Each scene shows the same named points in several views. A view is turned or mirrored, and shifted as a whole, has a little noise and may leave points out.

Scene 1
View 1
k67: [  5   1   8 -13   6  -1  -7   2   8  12  10 -12   4 -30 -16  -6 -10   2
 -26  -6  -3  19  13 -16 -20  -1 -23  10   2  -1   5  14   2 -27]
k690: [  1  23   5  -1  21 -11  -7  -2  19  25  16   2  40 -69 -15  -8 -14   3
 -36  14 -15   0  27   6 -40  19  -6  -4  -4 -27  17   8  24 -45]
k560: [ 21 -20   9   7   0   4   4   4   3  10  -9 -13  -1 -11   6   5  15   1
  -6   6   2  -2   1   7 -28   4 -19  45 -13  20  21   4  -3 -24]
k397: [ 31 -11  13   5   1  20  -2  10   0  18   5 -37   9 -39  -5  10  -1  -4
 -27  -3   5  33 -13   2 -28  13 -29  32  -4 -14 -20  26  -3 -25]
k801: [ -5  24   6 -14  18 -10  -7  -5  10  15  21  -4  28 -59 -25 -14 -24   5
 -34  -5  -9  14  24  -8 -29  11 -17 -16   4 -24   8  10  19 -38]
k793: [  1 -11   9   2   1  -4   1   1  14   9   4 -21   4 -24 -12  -3 -12   6
 -34 -11   0  25  -4 -15 -19   2 -32  10  -8   1   0  16  11 -22]
k619: [ 14 -26  22  16  20   5  -5   6   5  13 -13 -26  10   1  -1   5  17   2
  -4  -8   1   1   0   8 -12   3 -24  27  -5   3   9   9   0  -3]
k246: [ 14 -29  21  17  15   8  -4   7   8  13 -14 -32   6   1  -1   6  14   2
 -11 -10   4   9  -7   3 -11   3 -29  29  -6   3   1  15  -1  -3]
k172: [ 24 -17  12   8  14   6 -11   9   9  21 -11  -7   9 -16   8   7  24  -3
  -3  18  -4 -15  17  11 -26   6  -6  47  -6  10  25   7  -7 -21]
k720: [ 34 -18   7   7 -12  17  10   7  -3  10  -1 -30  -2 -28   4  10   5  -3
 -17   0   9  23 -19   6 -34  10 -30  48 -14   9  -4  16  -4 -29]
k721: [  3 -32  20  22  13  -6  11  -2   3   0 -21 -22   2  18   5  -3  14  11
   3 -15   4  -7  -8  11 -12   0 -32  26 -16  22  25  -6   9  -2]
k600: [ 14  10   4  -7   2   0   4  -2   1  11  14  -8  16 -50 -10  -6 -11   2
 -22   2  -1  12   8   3 -38  11 -20  15  -7  -5  13   5  11 -42]
k509: [ 17   1  14   6   8   9   8   0  -4  10  10 -37  23 -46 -13  -1 -14   4
 -25 -17   5  32 -14  10 -30  17 -37   7  -5 -24 -14  14  14 -24]
k746: [ 13  -9  13   2  -3   6  16  -3  -8  -1   5 -34   2 -22 -10  -4 -13   8
 -18 -25  11  32 -19   0 -22   6 -43  13  -9   1  -6   7  10 -19]
k114: [ 10   7  16   1  26   3 -13   4   7  22   8 -16  30 -45 -14  -2  -2   0
 -22   1  -7   6  18   6 -25  13 -14   7   5 -25   3  15   7 -24]
k512: [ 10 -51  27  28   9   7   4   6   5   3 -28 -44 -10  35   6   7  20   7
  -3 -25  10  13 -24   0   2  -5 -42  36 -12  21   1  10  -2  15]
k972: [  3 -28  23  13  20  -2  -5   2   7   9 -17 -22   5  14  -3  -1  16   6
  -1 -14   1  -4   4   3  -5  -3 -26  22  -5  11  17   4   1   2]
k150: [  0  -7   7   1   6  -9   0  -1  13  10  -1  -6   7 -21  -5  -7  -1   6
 -19   0  -4   1  13  -5 -24   2 -20  16  -9  10  23   4  11 -27]
k946: [  6  -3  13  -8   7  -1   3  -3  -5   2   5 -14   3 -17 -14  -8  -8   6
 -11 -17   2  14   5  -6 -18  -1 -31  10  -1   7  12   1   5 -19]
k759: [ -2 -20  19  19  14  -6   8  -3   9   6  -9 -28  14  -4  -6  -4  -1  11
 -15 -19   3  11  -9   5 -15   5 -36   9 -12   2   8   4  17  -7]
k549: [  5 -14  17  18  16   0  -1   2  14  15  -3 -29  22 -25  -6   2  -1   6
 -28  -8  -1  15  -6   4 -21  12 -29  11  -9 -14  -3  15  15 -16]
k853: [ -2 -43  29  16  27  -2 -19   8  18  14 -26 -26  -2  34  -2   2  24   5
  -5 -13  -2  -4  10 -11  12 -12 -25  25   1  15  11  15  -8  17]
k362: [  5 -14  17   7  16  -1  -3   1   7  11  -6 -17  11 -10  -6  -2   5   4
 -11  -8   0   2   5   2 -17   2 -24  18  -4   3  14   6   6 -13]
k662: [ 15  -2   8  -1   1   5  -2   5   9  17   9 -23  11 -43 -10   2  -9   1
 -34  -1  -1  27  -1  -6 -28  10 -26  18  -5 -11  -6  20   6 -31]
k986: [ -1 -14  15   3   4  -5  12  -5  -3  -5  -2 -24  -1  -2 -11  -9  -8  11
 -10 -28   7  20  -9  -5 -12  -2 -42   6  -9  13  10   0  12 -10]
k395: [ 21 -12  15   0   0  11   9   1 -12   2   3 -32   1 -19  -8   0  -3   3
  -9 -19  10  24 -13   4 -23   5 -38  25  -5   4  -1   7   0 -17]
View 2
k67: [-10 -19  12  36   3  -3  27  13  -4 -13 -12   8  33  -3  -9  17  -1   4
  -3  13   2  -6  13  -7  10  -2  -6   7   4  22   6   7  -8  15]
k759: [ -3  -9  10  16  -2  18  26 -16  14  -6 -11 -11  11   3   2   5  12   0
   9   9 -13 -10   0  11   6   5  -8  17   6   4  -1 -14 -26   1]
k560: [-20  21   6  26   6   3  32  -2  12  -7 -14  -4  12   0  26  26  -7  29
   7  28 -17  -5  -2   8 -16  10  -3   7   5  20  16 -10 -15  12]
k746: [ -1  -1  23  18   8  16  32   7   4 -16 -12  -5  19  16   6  10  13  -2
  16  11  -2  -8   5   4  20 -14 -33  17  -6  12   4   6 -28   1]
k972: [-12   3   0  15  -3  14  10 -24  28   1 -13 -10  11  -5   3  20   3  11
  -2  29 -22  -8   4  16  -9  15  -7  14  18  -6   2 -18 -17  10]
k853: [-12  -6  -8   3  -3   9 -11 -35  36   8 -14 -16  13  -6  -4  25  -2  15
  -7  41 -22   0  17  22 -11  34 -14  15  30  -7  -6 -28  -9  11]
k793: [ -4 -23  14  23   5   1  28   5  -3 -14 -12  -3  24   6  -3  10   5   2
   9   6   3  -2  12  -1  14   6 -14  14   1  25   0  -3 -17   6]
k986: [ -9 -12  16  20   3  18  23  -9  16  -8  -3  -5  25  13  -9  11  15  -5
  12  17 -14  -5  -5   8   8  -9 -22  12   2  -2  -3 -12 -32  11]
k600: [-11  -4  17  46   2   1  51  22 -11 -19 -13  10  23  -6   9  12   1   7
   1   1   1 -15   1  -9   7 -12   8   6  -6  26  16  11 -14   9]
k512: [ -5  11   4 -13   7  20  -2 -35  36   1 -15 -28   4  15  15  21   6  16
  18  38 -22   2   9  27  -2  23 -44  24  15  -5  -5 -27 -25   0]
k172: [-21  23  -3  32  -1  -1  29  -4  13  -5 -22   0   6 -18  27  29 -16  32
  -9  28 -17 -13   5   8 -22  18  16   6  14  18  20  -6  -2  11]
k801: [ -3 -35  14  58 -10   1  47  24 -17 -18 -12  18  32 -20 -22   2   5 -15
 -13 -12   9 -18  10 -17  20 -13  24   4  -1  22   7  17  -8   9]
k690: [ -4 -26   9  62 -14  -1  60  22 -20 -18 -17  16  18 -30  -3  -1  -1  -3
 -16 -20   5 -26   6 -15  10  -2  48   5  -1  31  15  13  -4   3]
k246: [ -4   8   4   9   1  11  14 -14  20  -4 -21 -13   6  -3  14  19  -1  13
   3  24 -11  -7  15  15   3  17 -18  20  12   7   4  -7 -12   0]
k946: [-12  -7  15  32   3   9  28   5   8 -10  -8   5  29   3  -6  17   7   1
   3  19  -7  -8   2   0   5 -11 -12   7   3   7   6   2 -20  15]
k509: [ 10  -3  20  25  -1  15  42  15  -4 -21 -25  -2   9  -2   8   2  10  -8
   5  -4   9 -19  14   0  31 -14 -16  23  -7  16   8  21 -17 -11]
k395: [ -5  10  18  19   8  14  28   6  10 -14 -17  -4  17   9  11  20   7   6
  10  21  -5  -9   7   5  13 -11 -31  16  -1   9   9   8 -20   4]
k662: [  0  -9  15  29   4   0  38  17 -11 -18 -21   2  18  -3   9  12  -1   6
   3   3  10 -10  17  -5  19   2  -9  16  -2  33  10  13  -7   0]
k549: [  6 -11   9  17  -3   9  32  -4   0 -12 -22 -10   4  -7  11   2   5   1
   5  -1   1 -12  14   7  17  13  -4  22   4  20   3  -3 -15  -8]
k114: [  0  -8   5  42 -11   5  36  10  -3 -13 -24   8  12 -26  -2  10  -2  -2
 -17   0   3 -22  18  -4  14   0  18  13   7  14  11  16  -2   0]
k397: [  6  11  14  16   7   3  31  16  -4 -19 -31  -5   6  -1  23  17  -3  12
   7  11  11 -11  27   2  24   2 -27  24  -1  30  14  22  -4 -10]
k619: [ -7  10   1  16  -2  12  17 -16  22  -3 -21 -11   5  -8  12  18   0  13
  -2  24 -16 -12  10  16  -3  14  -7  16  13   1   6  -8 -13   2]
View 3
k972: [ -4  16 -19 -11 -10  -5 -11  -4  -8   0  -1   0 -35  32   1  -6  25   7
  -1   0 -21  13  12 -19  -9   1  24 -17  -8   5 -10  -5 -25 -11]
k114: [-26  -2 -13  15 -22 -41  -1  -4   3   5 -13 -15  10  -4   7  -3   6  19
  -1 -22  -3  16  -1  -1 -24  23   2   9 -15  30 -19  -7 -16 -10]
k853: [ 10  17 -21 -10  -4   1 -23  -9 -13 -14   6   9 -34  55   3 -12  28  16
   6   3 -22  20  14 -30 -13   3  23 -34   6  -6 -11  -6 -36 -12]
k560: [  1  19  -7  -4 -11   2  -2  -4  -4  15  -6 -17 -25  23 -11  11  16   6
 -16  16  -4  10  -9   5 -15  -4  29  10 -17  13  -8 -16 -20  -4]
k662: [-15  -3   2  14 -21 -24   0   4  22   7   3 -15   0   3   6  22 -10  11
  -7 -18   5  26 -13  14 -16  21   5  10 -18  14 -12  -9 -19  -9]
k720: [  1  13   1   3  -8   5   2   6  23  17   8 -20 -25   9 -10  37  -6   2
  -2   7  12  23 -18   7 -11   8  21  14 -30  16   0 -12 -24   0]
k512: [  8  23 -16 -18   5  20 -13   3   6  -6  19  11 -59  44  -3  17  17  -3
  12   5 -14  24  11 -28   4  -1  29 -32 -14 -10   4   1 -35  -5]
k946: [-14   2  -1  -5 -27 -17  -6   5  14  12   5 -13 -25   8  11   6  14   8
  -8 -14 -20  18   0   2 -13   4  19   3 -12  11 -15 -14 -13 -19]
k362: [-12   9 -10  -1 -17 -17  -4  -1  -1   3  -3  -6 -21  18   3   0  16   9
  -8  -9 -15  14   3  -3 -12   6  17  -3 -12  10 -13  -7 -18 -12]
k246: [ -2  15 -15  -3  -4  -2  -9  -2   4   0   5  -2 -28  26  -1  11  11   8
   7  -1  -5  22   4 -17  -9  10  19 -13 -16   9  -4  -3 -30  -4]
k549: [-20   4 -11  11  -6 -22   5   3   9  -5  -1   1 -11  10   2  16  -5   4
  -1 -20   2  21   1   1  -5  21   3  -7 -20   7  -6   5 -22  -4]
k986: [-16   1   0 -12 -23 -10  -3  12  17   5  13  -1 -43  13  13  11  15  -3
  -8 -21 -27  19   7   2   1   0  19  -9 -13  -4  -9  -6 -11 -19]
k395: [-11   7   0  -5 -19  -4  -3   9  25  14  14 -15 -35   4   6  24   5   2
   5 -11 -10  24  -4  -5  -9   7  19   4 -24  15  -6  -9 -17 -12]
k721: [ -8  22 -16 -17  -5   3  -1   1 -11   5  -2   3 -49  29  -5   0  27  -5
 -11   3 -21   5  13 -11   3 -10  29 -13 -17  -1  -4  -1 -17  -8]
k509: [-29  -3  -3  10 -18 -27   6  11  30   8   6 -11 -14 -15   9  26 -10   1
   9 -31   0  26  -2   1  -6  24   1   7 -32  22  -6   3 -14  -9]
k397: [ -7   5  -4  15 -11 -12  -3   5  30   8  10 -18  -8   3   0  35 -14  10
  12  -9  15  33 -14  -2 -16  24   8   8 -28  22  -4  -7 -28  -3]
k759: [-20   7 -11  -4 -10 -15   2   6   4  -1   2   5 -33  15   5   7  11  -2
  -6 -18 -16  15  11  -4   2   6  13 -12 -18   0  -6   4 -16 -11]
k150: [-13   3  -3   1 -24 -22   0   0  -3   7  -9 -11 -13  17   3  -2  14   9
 -27  -9 -15  10  -3  17 -13   2  16   6  -7   5 -19 -13 -11 -14]
k67: [-12  -8   2   6 -33 -26  -8   3  17   7   5 -16  -4  12  14   6   4  17
 -14 -19 -13  23  -7  14 -22  13  10   5  -4  10 -22 -18 -15 -19]
k793: [-14  -5   2   6 -22 -20  -1   8  19   0   9  -4 -15  15  11  16  -3   8
 -13 -22  -9  26  -5  16  -8  13   8  -4  -9  -3 -13  -8 -18 -14]
View 4
k397: [ 12  20   0  -9   4  10   8  12  -1  16  27  46 -11  24 -16 -18 -16   5
 -34   7  -8   3 -12 -33   8   0  24  16  11  18 -10  -6  12  10]
k67: [  8   2   7  -8 -16  -2  20   2 -12   1  -8  28 -12   8  -3 -18 -15  -5
 -13  -7  -6   7   2 -23 -20  21  24   9   1   5  -7   3   7   2]
k172: [  4  -1   7 -11  -2  18  -7  18 -30  -7  -5  35   9  -7 -10 -13 -22  21
 -10 -18 -10   2 -21  14  -7 -19   2 -20  12  19 -19  -4  28  -2]
k362: [ -7  11   6 -13 -14  -1   4   4  -5   2  -9  16   3   5  -4 -19 -16  -1
 -18 -15  -8   8  -5   0  -3   0  12  -9  -2  12  -8  -5  15   5]
k690: [  1  -1  21   0  -8 -31  27   0 -11 -21 -17  32  11   9   8 -15 -32  27
 -18 -16   2 -16 -16 -21 -61  23  33  30  34  22 -10 -18  -6   7]
k662: [  8  12   6  -3  -1  -3  16   4  -3   3   9  39 -11  14  -5 -18 -19   4
 -28  -2  -7   3  -7 -34 -13  13  27  19  12  16  -8  -4  10   4]
k246: [ -9  18   1 -16  -8  12  -7  12  -2  12   7  19   4  11 -10 -18 -14  -4
 -29  -9 -12   6  -3  -1  22  -6   7 -20  -5  16 -10  -5  24   8]
k986: [ -9  23   2 -14 -21  -8  11 -11  11  10  -9   6 -14   7  -2 -23  -6 -24
 -19 -15  -8  30   3 -10   8  -3  14  -2 -16   5   1  -2   8   2]
k946: [  2  12   5 -17 -20  -4  16  -3  -5   7 -10  17 -12   7  -6 -21  -9 -11
 -10 -13  -6  21  -2  -9 -10   1  19   5  -6   4  -3  -2   3   5]
k801: [  3   2  16  -7 -20 -29  33  -4  -7  -9 -18  25   1  15   6 -19 -23   8
 -14  -9   2  -7  -2 -28 -52  35  37  33  17  11  -4 -10 -13  11]
k759: [-17  24   6 -12 -14 -12   3  -4  13   6  -7   6   1   9   0 -21 -14 -12
 -29 -17  -9  15  -1  -3   9  -3  12  -7  -7  16  -3 -11  13   5]
k721: [-18  21   5 -16 -14   1  -9  -2   4   3 -12   2   3  -7  -3 -20 -12 -11
 -21 -27 -12  26  -7  19  19 -28  -3 -29 -14  15  -6  -8  24  -2]
k509: [  0  27   6 -14  -5 -15  18  -2  15  13  15  31  -6  28  -8 -23 -16   2
 -33   1  -3   7 -11 -30  -6   2  31  30  11  19  -1 -16  -6  18]
k746: [  1  28   2 -14 -11  -5  14  -8  15  15   8  23 -20  16  -8 -24  -6 -17
 -28  -4  -8  28  -5 -26   8  -7  21  15  -7  10   0  -6   3   6]
k720: [ 14  20   0  -5   9  16   2   4  -3  10  22  47 -20   5 -14 -20 -13   3
 -28  -2 -12  22 -21 -24  12 -26  13   7   8  20 -10  -3  20  -3]
k600: [ 11   7  11  -6  -7 -12  21  -3  -8  -6  -6  36 -11   4  -3 -20 -18  10
 -16 -11  -2  13 -18 -23 -33  -3  24  24  17  15  -6  -7  -1   0]
k395: [  6  23   1 -19 -11   5  10  -1   2  16  10  28 -16  15 -14 -23  -7  -9
 -20  -5  -7  25 -10 -16   9 -14  17   8  -5   9  -3  -5   6   8]
k150: [ -2   4   9  -5 -12  -6  11  -2 -10  -9 -18  20  -6  -6   3 -17 -18  -1
 -14 -21  -7  13  -7  -6 -20   3  13  -4   3  11  -8  -2  14  -7]
k619: [-10  16   4 -18 -11   9  -7  11  -5   8  -1  17   9  10  -9 -17 -15   0
 -23 -13 -10   6  -7   9  15 -10   5 -20  -3  16 -11  -7  22   9]
k549: [-11  20   8  -5  -2  -9   6   3  12   4   6  22   3  16  -1 -17 -22   1
 -39  -8  -8  -1  -5 -19   3   9  20   2   8  22  -7 -12  15   8]

Which points are out of place in each view (at most two, in the order of its rows)? Write none if all are in place.
view 1 -> k549
view 2 -> k986
view 3 -> k946
view 4 -> none

Scene 2
View 1
k826: [ -2 -16  11 -13  -5   6  -6  -1  10  23   6 -14   3 -12  -3 -16  24   0
   3 -18 -10  13  -8  -9  -4 -15   6 -10 -16  25   0 -16  18 -14]
k602: [  2 -28  15 -11 -12   8  -6  -3  10  17   8 -11   4  -2  -9 -12  15  -8
   1  -8   0  12   9  -6  -7 -11   5 -12 -17  24   3 -11  21 -15]
k396: [ -8 -22  14 -19  -5   5 -10  -8  17  27   8 -17   0  -8 -11  -5  25   3
   1 -18   0   1   7   6   0 -12  13  -9 -16  26   0  -4  18  -2]
k410: [-33 -21   7 -19   0  11  -8   1  22  37  13  -3  19 -32  15   0   1 -16
 -16 -18  -2  18  -2   9  -8   7   6 -33 -11  31  -1  -7  24 -24]
k470: [-10 -19   5 -18   7   7  -6  -1  15  27   1 -18  -1   6  -5  -9  21 -11
  -8 -22   0  10   2   0  -3 -28  -6  -4 -13  19  -4  -2  17  -8]
k806: [  5 -15  32 -23 -10  10  -3 -16   2   7   5  -1 -15  10 -19  -7  23  -7
  15 -20 -17  -7  38   4   4  -6   6  -8  -4  21  17   8   6  17]
k21: [-17  -1   9 -13   2   9   0   0   4  24   8   5   7 -22  16 -24  15 -19
   0 -25 -32  26 -10 -15  -9  -1  -7 -26 -13  25   9 -14  12 -20]
k525: [ -4 -11  21 -19  -7   8  -7  -9  12  23   6 -11  -2 -19  -8  -8  33  10
   9 -25 -17   1   2   1   5  -9  17  -8 -10  28   3 -10  13   1]
k945: [-13 -18  14 -19   1  10  -8  -3  15  27   3 -13   2 -11  -3  -3  19  -3
  -7 -20  -4   7   3   6   1 -18   6 -10  -7  26  -2  -5  19  -9]
k583: [-11 -37   1  -9 -16   2 -11   2  23  34  21 -17  20 -18  -1 -12   9  -7
  -5  -1  14  18  -8  -6 -15   5  13 -25 -36  27  -4 -18  31 -29]
k328: [ -1 -12  21 -13 -10  12  -3  -3   7  16   5  -4   2 -20   0 -13  20  -2
   4 -17 -20  13   1  -7  -1  -7   9 -15  -6  28   5 -14  16 -13]
k836: [  6 -33  11  -5 -25   2  -8  -1  15  21  20 -15  12 -16 -10 -19  17   1
   8   0   5  15  -4 -13 -13   6  19 -21 -34  27   2 -22  26 -23]
k704: [-10 -23  19 -21  -2  10  -8  -7  13  21   3  -8   0  -2  -7  -1  12 -10
  -4 -16  -1   3  22   9   0 -11   3 -13  -5  25   4   3  17  -3]
k989: [  1 -34  16 -17 -20   1  -7 -14  10  17  23  -9  -2  14 -22 -14  13 -16
  16  -5   6  -1  35  -3 -13  12   9 -20 -36  19  16   3  16   5]
k573: [ -1 -17  18  -8 -16  10  -5   1   9  18   9  -4  12 -33   4 -16  15   0
   2 -12 -16  21  -8 -12  -6   2  15 -22 -12  32   3 -23  22 -26]
k703: [-20 -16  21 -22 -11   8  -6 -12  12  24  17   5   4 -19   0  -5  10 -14
   5 -19 -16   4  23   6  -6  20  11 -31 -14  28  16   1  13   0]
View 2
k602: [  3   1   3   3  19 -24  15  15  10  -7   2 -18   7  -2  17  16  -4  -1
 -14   0  13   5  -9  12   3  13   2  -5   6  -1  -9   2   5  12]
k836: [  1  -1 -13  12  24 -41   9  20  12  -9   2 -17  20  -5  29   1 -10   5
 -13  -8  17   5 -16  11   1  16 -24  -6  26   3  -9   7   8  20]
k573: [  1  -6 -13   1  10 -28  17  19  17  -1  18  -9   0  -2  25  14 -16  -5
 -15 -14  21   6 -16  -6   1   8 -16 -12  11  17   2   5  15   5]
k703: [-12  -8 -18  10  24  -8  34  31  16   3  12 -29   8  -1   5  16 -18  16
  -1 -17  12  -9  -3   3  -1  -5  -7   3  -1   3 -19  -4   3 -10]
k328: [ -1  -5  -7  -1  14 -19  18  12  20  -1  17 -15  -5  -3  20  19  -8  -1
 -12  -9  17   0  -8   2   3   8   1  -3   0  17  -3   1  15   0]
k945: [ -3   1  -4  -8  16 -15  23  12   1  -7  12 -24  -1  -2   8  22  -3  -6
 -16  -9   4  13 -11  12   1  12   4   1  -7  11  -7  -1  -7  -2]
k583: [ -2   2  -9   7  18 -34  13  27  -2 -11   2 -20  21   2  17   4 -18  -8
 -12 -10  13  23 -25   8  -5  17 -31 -14  23  -3  -9   5  -7  17]
k826: [  0   0  -3  -3  17 -24  10   6  16  -6  14 -16  -3  -3  21  18  -5  -8
 -10  -5  15  10 -14   9   1  16   0  -2   4  17  -2   1  11   7]
k806: [ -5  -3  -3   4  33  -7  26   7  23   0   3 -29  -1 -11  12  24   9  22
  -6   1   8 -25  13  23   7   1  30  18 -12   2 -21  -6  10  -5]
k396: [ -6   2  -8  -3  25 -20  19   8   3 -10   9 -28   4  -7  13  17   2   1
 -13 -10   3   8  -9  21   1  15   2   8  -2  12 -13  -1  -7   2]
k410: [ -8  -4 -14   0   7 -12  33  37  -5  -2  17 -23   8   8   0  17 -27 -10
 -11 -21   9  23 -22  -8  -6   3 -24 -15   1   4  -7   0 -12  -8]
k525: [ -7  -3 -15  -5  24 -20  18   1  17  -6  18 -24  -6 -11  20  17   2   2
 -10 -14   7   1  -7  14   1  12   4  11  -4  27  -8  -1   5  -4]
k989: [ -5   1  -4  20  40 -21  16  22  15  -6 -11 -34  23  -4  13   7  -3  23
   1   3  11 -13   2  26   1   7   2   8  11 -19 -29  -2   2  12]
View 3
k396: [ 18  -3 -21  -9   0  14  -2  14   2  -5  32   5   4   5  -2  -6  -5 -16
  11  35   7   4  -3  -1   6  13  17  12  -4   7  -3  -1  -3  23]
k989: [ -1 -12 -10  -2  13  12  14   8 -17 -32  15   8  26  -2  -4   7   8 -14
   7  30 -12   2   4   4  23  15  28  19  11   3  -9 -20 -13  11]
k826: [ 16  -1 -27 -10 -15   4  -2   7   3 -14  29   1  10  11 -13  -7  -1 -10
   6  26   5   5  -1   2   0  13   6  -4 -11   8   1  10   3  20]
k945: [ 22   0 -24 -15   0  11  -5  11   6   1  33  -1   7   6 -12  -6  -8 -19
  11  34   8   7  -2   5   6  11  17  11 -11   9   2   9   5  24]
k21: [ 10  17 -30 -15 -23   1  10   4  -6  -4  26  -5  28  15 -40  -5   5 -13
   8  25  -9  13   3   5   2  15  11  -3 -17  16  -2  35  21   6]
k328: [  9  -1 -31  -4 -14  11  -5   9   5  -8  24   4  17   6 -20  -9   7 -19
  15  26   2  10   0   3  10  17   5  -3 -17   7  -4  15   7  13]
k704: [ 17  -7 -21 -14   9  13  -5  10   2  -1  24  -1  15  -2 -13  -1  -6 -25
  14  36   4  10   1  10  17  11  23  19  -8   3   0  -1   3  19]
k602: [ 14  -7 -24 -12   2   5  -3   4   0 -22  22   0  17   4 -13  -1   0 -13
   6  24   0   3   1   9  11  14  11   1  -8   3   5   0  -3  21]
k573: [  5  12 -35  -4  -7  11  -5   7   5 -13  25   6  17  14 -24  -9  10 -14
  14  14  -3   1  -5   0  12  23   1 -12 -22  12   4  30   8  19]
k836: [  1   4 -25   0   8   9   4   6  -7 -38  24  12  14  14  -5  -1  10  -1
   5   7  -8 -13  -5  -4  14  25   5 -10  -6  10   6   6 -14  26]
k583: [ 11  16 -24 -16  21   5   6   2  -8 -27  31   5  10  20  -9   1  -3   3
   2   9  -8 -17  -6  -2  10  23  15  -5  -6  17  15  18  -9  36]
k470: [ 29  -7 -21 -25  -6   0  -1   6   1  -6  32 -10  10   5 -13  -2 -15 -13
   2  39   9   9   3  10  -4   5  18  10  -4   5   3   0   5  22]
k703: [ -1  11 -19  -2   8  21  10  14  -9   0  22   8  25   3 -21  -2  10 -27
  19  31 -11   9  -1   0  26  20  28  21  -6  14 -11  14   7   8]
k410: [ 14  28 -27 -22  20  12   4   7  -2   6  33  -2  14  17 -27  -1  -6 -15
  13  22  -8  -3  -6   3  18  22  26  10 -16  23  12  38  11  28]
View 4
k945: [ 18 -10   9  16  -6 -16  -9  -9 -10  12   4 -19 -15  -8  -1 -26  -9  -9
  22   8  10 -23  11  14  -7  -1  11  12   9   3  -6   3 -26   7]
k826: [ 18 -10   9  20 -14 -12  -9 -15  -2  12   5  -4 -24   2  13 -22 -13   4
  21  16  13 -21  20   4 -11  -5   9  15   7  -2  -3   5 -18   8]
k396: [ 20  -5  11  13  -1 -17 -10  -8 -14  19   4 -14  -9  -1   1 -17 -15  -6
  18  12  15 -20  14  10 -17   2   7   5  11   2 -10   6 -23   7]
k470: [ 10 -12   9  28  -7 -22 -10 -14 -11   9   3 -18 -22  -7   5 -18  -9  -8
  17  11  16 -22   7  19  -3 -10   8   2   2   8  -6  -7 -14  11]
k328: [ 24 -11  10  10 -17  -9 -14 -15   2  14   7 -14 -19   4  14 -31  -6   2
  18  14   9 -23  17  -4 -11  -2  13  29   6  -2   3  14 -22   4]
k525: [ 35  -7  14  12  -1 -13  -6 -13 -11  21   9 -18 -18   4   8 -27 -13  -1
  23  13  16 -19  19   3 -15  10  14  19  15  -1  -2  14 -27   5]
k806: [ 36  -3  22   8   2 -23 -22 -16 -20  33  13 -49  -4  14  14 -20   1 -13
   0  18  28 -13  -6  -2 -21   6  10  15  -1  17   7  17 -13   0]
k703: [ 27  -6  10 -16  -2 -11 -22 -13  -9  17  -2 -28  -3  -8  -2 -30  -6  -2
   6   1  -3 -29   9 -11 -22   6   1  24  -5   3  -6  20  -7   0]
k602: [  8  -7  10  14 -18 -15 -19 -10  -2  16   3  -7  -9   6  12 -14 -10   0
  11  18  14 -18  13   0 -17 -11   3  10   0   3  -2   6 -16   3]
k21: [ 23 -18   5   8 -18  -5 -12 -26   7  -3   1 -13 -38 -13  14 -41  -5  10
  15   5  -5 -36  19  -6  -1  -6  11  34  -8  -2   2   8   1   7]
k410: [  3 -12  -2  -8 -15  -6 -15  -6   3  -1 -11  -4  -7 -26 -14 -35  -9  -4
  22  -5 -17 -36  18   3  -9  -7   0  21  -1  -7 -15   7 -18   4]
k989: [ 15   2  16  -6   1 -23 -28 -12 -19  26   0 -19   4  12  10  -1 -14   2
  -8  18  17 -16   7 -13 -37  -4  -8   0 -10  11  -7  14   7  -1]
k836: [  6  -1   8  -1 -18  -8 -19  -9   2  18  -1  18  -6  13  13  -7 -22  15
  12  20   8 -19  31 -16 -32  -7  -3  12   5  -9  -9  15 -13   1]
k704: [ 13  -7  11   9  -8 -20 -19  -7 -11  18   1 -28  -1  -4  -1 -21  -2 -15
  11  10  13 -19   1   8 -12  -5   5  10   1   9  -5   5 -22   2]
k573: [ 15 -10   5   4 -25  -2 -13 -12  11   9   1   4 -17   2  12 -31  -9  11
  22  13   1 -26  27 -10 -14  -4   9  32   6  -9  -1  15 -23   2]

Which points are out of place in each view (at most two, in the order of its rows)? Write none if all are in place.
view 1 -> k836
view 2 -> k826
view 3 -> k573
view 4 -> k945
